Points, in no order, along strands that fork and pass close to each other.
In the rows, zero is written as 100.
Points whose rows are less than 67.3 apart are linked; no others are. Some points are linked to none.
Q_18: [ 75 113  91 158 110  96 103 111  96  86  93 109 128  93  87  78 111 128
 108 131]
Q_736: [138 133 135 106 114 106  93 119  75 105 113  62  93 101  85  98  89  91
 115 139]
Q_285: [108  93  98 104  78  98 107  74  76  78  81  80  91  87 104  96 126  81
 118 113]
Q_195: [ 63 110  76  85  73  71 114  92 109 117  65 154 127  67  91  82 127 102
  84 112]
Q_699: [ 94 106 118 115  94  84  93 116 105 104 103 101 136  81 103  80  92  99
 128 129]
Q_58: [102  90 121 126 141  79 102 114 101 116 124  83  83 123  94  83  71  91
  89 103]
Q_32: [ 87  66  38  90  90 134  86  91  95  72  78 123 105 105 102 114 129 133
  79  89]
Q_652: [116 115 114  79 149 113 104  82  97 106 107 128 114 103  78  95  89 113
  85  97]
Q_429: [ 70 116 103  62  67  65 105  82 109 120  78 137 129  68 107  89 115  80
 107 111]
Q_785: [109 124  80 112  59 124 100 108 105  94  67 148  81 100  92 111 101  86
  59  85]
Q_68: [ 72  67 111  96 101  55  88 113 111 121 122  58 112  94 107  89  95 108
 131 117]
Q_308: [114  99 109 108 127  98  95 117  94 121 131  62  75 133  96 102  88 120
 129 116]
Q_711: [124 112  94 128  54 130 106 124  84  90 110  79  60 100  96 134 105  97
  89  78]
Q_717: [123 124 101 131  59 135 109 119  73  73  96  77  85  86  92 122 123 112
  90 106]
Q_382: [ 81  71  94 106 106 108  97 113 125  84  94 110  85  88 108  83 105  87
  43  85]
Q_963: [113 136  90 110 107 121 107  95  86 100  88  95 130  99 101 113 136 160
 108 111]
Q_491: [ 90 102  60 131  64 131  91 126 120  87  83 139 102 112 114 113 102 122
  89  89]
Q_616: [125 103 124  99 136 119  84 126  95  89 111 100  95  96  89  96  62  91
  69 112]
Q_538: [104 122  84 126  84 111 128 107 108 100 101  97  73 134 105 113 128 128
 105  76]
Q_209: [112 117  98 147  72 107 111 123  94 100 113  81  64 118  97 115 107 110
 110  85]
Q_165: [119 133 132 129  77  85 123 120 107 120 115  99  65 109  94 101  87  78
  87  89]
Q_86: [104 104  67 146  90 102 101  73  86  96  89 138  98 118  94 100  99 110
 132 100]
Q_552: [117 125  82 128  83 117 104  91  79  91  88 116 102 114  96 110 115 126
 140  96]
Q_752: [ 93  96  87 149 124  91 103  91  80  78  96  85 113  84  87  73 109 116
 106 138]
Q_297: [ 98 100  64 112 107 115 113  63  79  80  76 115 102 104  88 101 132 135
  95  93]
Q_384: [ 83 107 108  75  73  68 117  91 120 131  93 114 126  87 112  95 119  90
 126  95]
Q_590: [118 107 110  99 119 115 112  99  87 112 115  61  92 120  91 117 107 122
 116 107]
Q_92: [ 78  85  81  63 128 104 120  75  99  91  86 116 106  86  89  97 131 121
  46  96]
Q_579: [111  97 102  88 119  98  95  96 117 119 120 119  87 142 103 107  63  88
 118  62]
Q_739: [ 93 119 120  59 110  96 101 100 110 124 104 113 139  91 100  99  86 107
 124 115]
Q_852: [107  69 112 134  85  77  71 108  95  79 100  94  95  89 104  77  71  61
  92 105]
Q_143: [101  91 109  75 125 103  79 100  95 110 127  74 130 101  92 112  78 121
 149 127]
Q_737: [ 88  72  79 126 114 101  79  84  72  72  92 115 121  72  80  79  98 101
 106 126]
Q_939: [111 157 131 118 100  89 129  94  95 113  76 128 114  81  96  85 119 108
  80 122]
Q_657: [109  85 118  88 130 111  92 100  86  88 110  66 106  83 105  95 104  91
  84 119]
Q_700: [111 113 111  93  81  92 121  87 104 106  95  81  67 111 114 107 127  73
  78  83]
Q_705: [108  76  89 129 126 129  75 108  84  79 114 109  85 123  87 110  66 106
 101  89]
Q_275: [124 115 100  70  74 110 100  76  88 103  95  98  80 126 114 122 104  73
 120  77]
Q_661: [ 96 129 132 116 116  69 116  91 103 133 101 110 110 101  91  71  97  84
 111 124]
Q_997: [103  91  85  73  77  98  84  69  91 102  89  96  96 108 112 114 101  71
 138  77]
Q_527: [107 100  85 118  54 136  95 134 106  78  96 102  75  92 112 123 101  90
  71  81]
Q_993: [117 115  89  83  96 147  84 116 104  75  82 111 121  93 103 116 102 116
  74 109]
Q_775: [ 93  94  78 120  85 133  96 140 113  83  90 112  93 103 112 116 103 119
  57  82]
Q_998: [111  93 100  76 138 106 101  81 102 108 107 132  94 129  86 100  73  95
  94  72]
Q_584: [106  89 128  93 131  99  81 114 112  93 101 110 113  84 104  78  67  74
  75 117]
Q_709: [ 94  59  64  82  97 112  97  79  86  91 113  84 103 110 101 122 114 121
 143  87]
Q_22: [ 97  78 111 137 118  75 103 107 112  90 115  78  59 120  89  84  79  81
  67  95]
Q_305: [123 120 109 144 110 120  89 122  79  80 106 102 100  95  81  98  89 113
  89 123]
Q_244: [116 132 113  76 101 126 109 121 128 113  95 122  95 115 113 109 100 100
  77  90]
Q_144: [ 92 121  78 171  86  96 118  95  90  77  74 117  93 112  85  97 119 119
  91  96]
Q_314: [134 142 129 117  86 105 118 112  90  98 103  89  77  92  83 106  97  86
  75  94]
Q_366: [ 76  95  70  37  82  95 108  83  98 107  91 123 126  69  99 113 125 112
 114 100]
Q_546: [122  95 104  92  72 130  76 139 109  86 110  92  78  94 112 125  71  78
  79  78]
Q_342: [106 107  97  99 125 107 113  87  80  98 110  88 123 103  91 102 115 138
 125 117]
Q_188: [110 123 141  96 115  96 105 115 115 105  98  96 112  78 102  75  89  80
  67 120]
Q_98: [120 119 115 135 130  82 100 119  93 110 128  89  80 133  74  94  79 114
 102 124]
Q_548: [ 83  74  75  54  96  88  89  79  96 107  99 118 111  87 102 113  96  92
 126  88]
Q_682: [ 83 114  86 121 111 101 124  98 116 104  99 106  94 116 107  97 130 131
  87  89]
Q_848: [ 78  73 101  51 118  50 103  62  91 118 112 106 110  75  86  82  76  77
  99  85]
Q_192: [ 81 122 102 133  65  77 118  88 104 118  79 129  95 112 110  91 117  91
 125 104]
Q_439: [ 85  79  93  86 101  59 128  70  98 112 100  69  83 108 102  91 134  98
 117  88]
Q_909: [ 93 117 120 124  78  92 121 125 132 122 100 119  77 118 115  97 102  88
  76  82]
Q_891: [103  92 121  83  97  91  82 124 123 110 113  65 111 103 123  99  74  81
 133 108]
Q_121: [105  87 113 104  90  78 116  89 100 115 103  69  76 112 114  93 110  85
 111  84]
Q_603: [102 128 113 105 144  88 124  85  98 117 100 123 117 105  84  79 116 128
  92 109]
Q_440: [ 82 110  96 122 111 100  98 104 110 104  93 147 117 104  97  92  81 104
  98 100]
Q_878: [102  65  88 103  80 125  77 110  98  65  95  78 104  78 117 107  97  82
  89 108]
Q_788: [ 88  82 103  89 127 108 104  97 106  82  98  98 108  80  98  90 116 101
  65 101]
Q_691: [ 93 118  84 171 105  94 101  88  85  90  85 138 109 108  84  81  97 117
 111 117]
Q_675: [ 90 108 111 136  96  66 112  84 104 115  95 114  99 104  90  82  98  84
 119 101]
Q_365: [ 84  70 108  55  76  81  74 112 134 116 112  70 115 100 119 107  68  80
 122  85]
Q_273: [106 134 104 131  91 100 124 107  97  91  83  97 117  83 102  88 135 117
  77 121]
Q_202: [ 75  91 119  75  93  64 108  99 119 137 119  76 121  94 113  90 107 102
 138 103]
Q_147: [111  91 104 143  94  96  96 129 100  89 121  86  53 108  90  99  65  87
  73  89]
Q_211: [102  98  84 106  87  83 103  62  69 101  95  94 105  96  99  96 126  94
 156 107]
Q_817: [ 67  60  96  88 112  53 104  77 103 107 103 116  92  72  94  73  94  73
  87  89]
Q_13: [ 94  76 106  40 114  96 100  82 106 102 101  91  98  94 109 104 100  73
  77  85]
Q_397: [ 88  55  82 129 117 102  79 101  85  84 115 100  94 114  93 103  80 100
 123  99]
Q_67: [122 120 101 101  70 120 108  97  77  79  87  72  87  87 109 114 134  86
 104 107]
Q_35: [ 75  64  48  75  98 120 105  80  98  89  98 102 104 108 103 115 123 132
 108  78]
Q_960: [123  97 108 105 122 131  68 123  97  93 117 107  93 108  94 114  40  88
 101  96]
Q_145: [ 93  63  77  76  97 146  78 114  96  80  96  77  98  93 116 126 101  98
  93  99]
Q_575: [ 96  75 121  43 106  69  91  76  99 113 112  76 106  84 102  92  92  71
 104  92]
Q_763: [ 85  98  68  31  89 101 111  89 116 111  82 107 112  93 104 116 135 121
  76  90]
Q_420: [ 97  95  70  77 123 119 108  69  80  79  80 126 116  96  86 107 129 147
  71  93]
Q_757: [ 84  77 105  86 118  80  68 111 115 115 138  59 122 115 102 106  71 104
 143 114]
Q_404: [ 55  76 102 113  96  58 114  96 115 109  93 120 107  77 104  77 106  86
  89  99]
Q_490: [ 85  73  81  31 103 119 104  90 114  93  92  98  87 104 111 116 115  96
  70  80]
Q_42: [ 93 104  70 143 108 105 121  84  83  77  90  88  98 114  95  98 132 130
 100  97]
Q_915: [122 104 102  87  95 114 102 102 104 106 107  96  74 132 112 120  89  94
 112  68]
Q_600: [108  94  94  88 101 130  69 118 113  91  99 103 111 112 107 120  67 104
 122  94]
Q_398: [120 121 128  75  79 116 101 131 125 112 106  92  83 102 111 120  72  81
  78  77]
Q_683: [112 128 100 121  98 124 101 114  84  79  86  85 136  70 104 100 133 139
  97 134]
Q_295: [121  91 104 130  89  81  83  88  69  98 113  75  84 122  90  95  90  92
 145 116]
Q_175: [101  70 120  67 107  86  86  91  86  98 109  48 106  81 108  95  92  83
 108 121]
Q_119: [ 74  72  85  61  88  99  62 115 137 101 102 104 122  88 113 104  59  83
 123  87]
Q_599: [123 109 124 103  94 106 116 104  90  86 104  82  55  95  98 103 106  71
  65  85]
Q_753: [ 89  94  76  98  91 132  83 115 113  97  98 127 115 110 114 112  96 130
 111  91]
Q_272: [ 87 104  89  73 111  82 115  73 106 116  94 142 110 100  91  91 116 104
  91  81]
Q_842: [143 121 121 123 115  88  88 112  74 111 121  80  76 114  74 104  68  89
 108 118]
Q_357: [ 79  53  78  99 110  81  87  86  85 103 120  82  99 105 102 101  94 122
 134  94]
Q_307: [140 118 133  68 114  96 104  78  86 113 101  88  87 108 100 103  91  69
  99  97]
Q_84: [123 138 149 102 115  94  99 121 100 119 114  77 113  88 106  91  97  92
  94 133]
Q_419: [ 92  82 111 125  75  98  86 111  93  72  86  96 101  68 113  86  99  72
  87 122]
Q_46: [ 73  80 110  79  90  96 100 119 136  98  93  99  95  84 120  80 103  73
  64  90]
Q_336: [ 84 102 120  81  89  80 109 111 141 122  89 130  93 107 113  92  90  70
  74  81]
Q_687: [100 110 100  62 133 105  87  94 102 118 113 103 127 110  88 111  83 119
 137 103]
Q_447: [107 135 119  76  97 107 100 101 121 118  94 129 120  98 103  97 103 100
 104 105]
Q_841: [ 89 135 126 107 106  71 123  84 121 126  80 136 112  88  99  74 109  88
  83 114]
Q_330: [ 97  82  83  84 103 139  86 103  96  91 108  69 104 113 117 133 110 124
 123  95]

Follow the links from the first point to the second, and from the first to the third. Name the last point that the two ways share.
Q_13; Q_600; Q_909 | Q_788
Q_121; Q_490; Q_144 | Q_788
Q_538; Q_202; Q_192 | Q_527
Q_915; Q_546; Q_737 | Q_42
Q_382; Q_739; Q_67 | Q_711
Q_788; Q_584; Q_737 | Q_42
Q_878; Q_211; Q_963 | Q_960

A fork is a point with three links. Follow the links from the first point to the second and name the forks in between, in order.
Q_145; Q_552 | Q_709 > Q_960 > Q_527 > Q_711 > Q_42 > Q_691
Q_657; Q_98 | Q_788 > Q_42 > Q_711 > Q_527 > Q_960
Q_35; Q_144 | Q_709 > Q_960 > Q_527 > Q_711 > Q_42
Q_366; Q_165 | Q_575 > Q_788
Q_998; Q_67 | Q_575 > Q_788 > Q_42 > Q_711
Q_308; Q_419 | Q_98 > Q_960 > Q_709
Q_84; Q_285 | Q_960 > Q_527 > Q_711
Q_753; Q_963 | Q_960 > Q_98
Q_244; Q_98 | Q_527 > Q_960
Q_737; Q_848 | Q_691 > Q_42 > Q_788 > Q_575
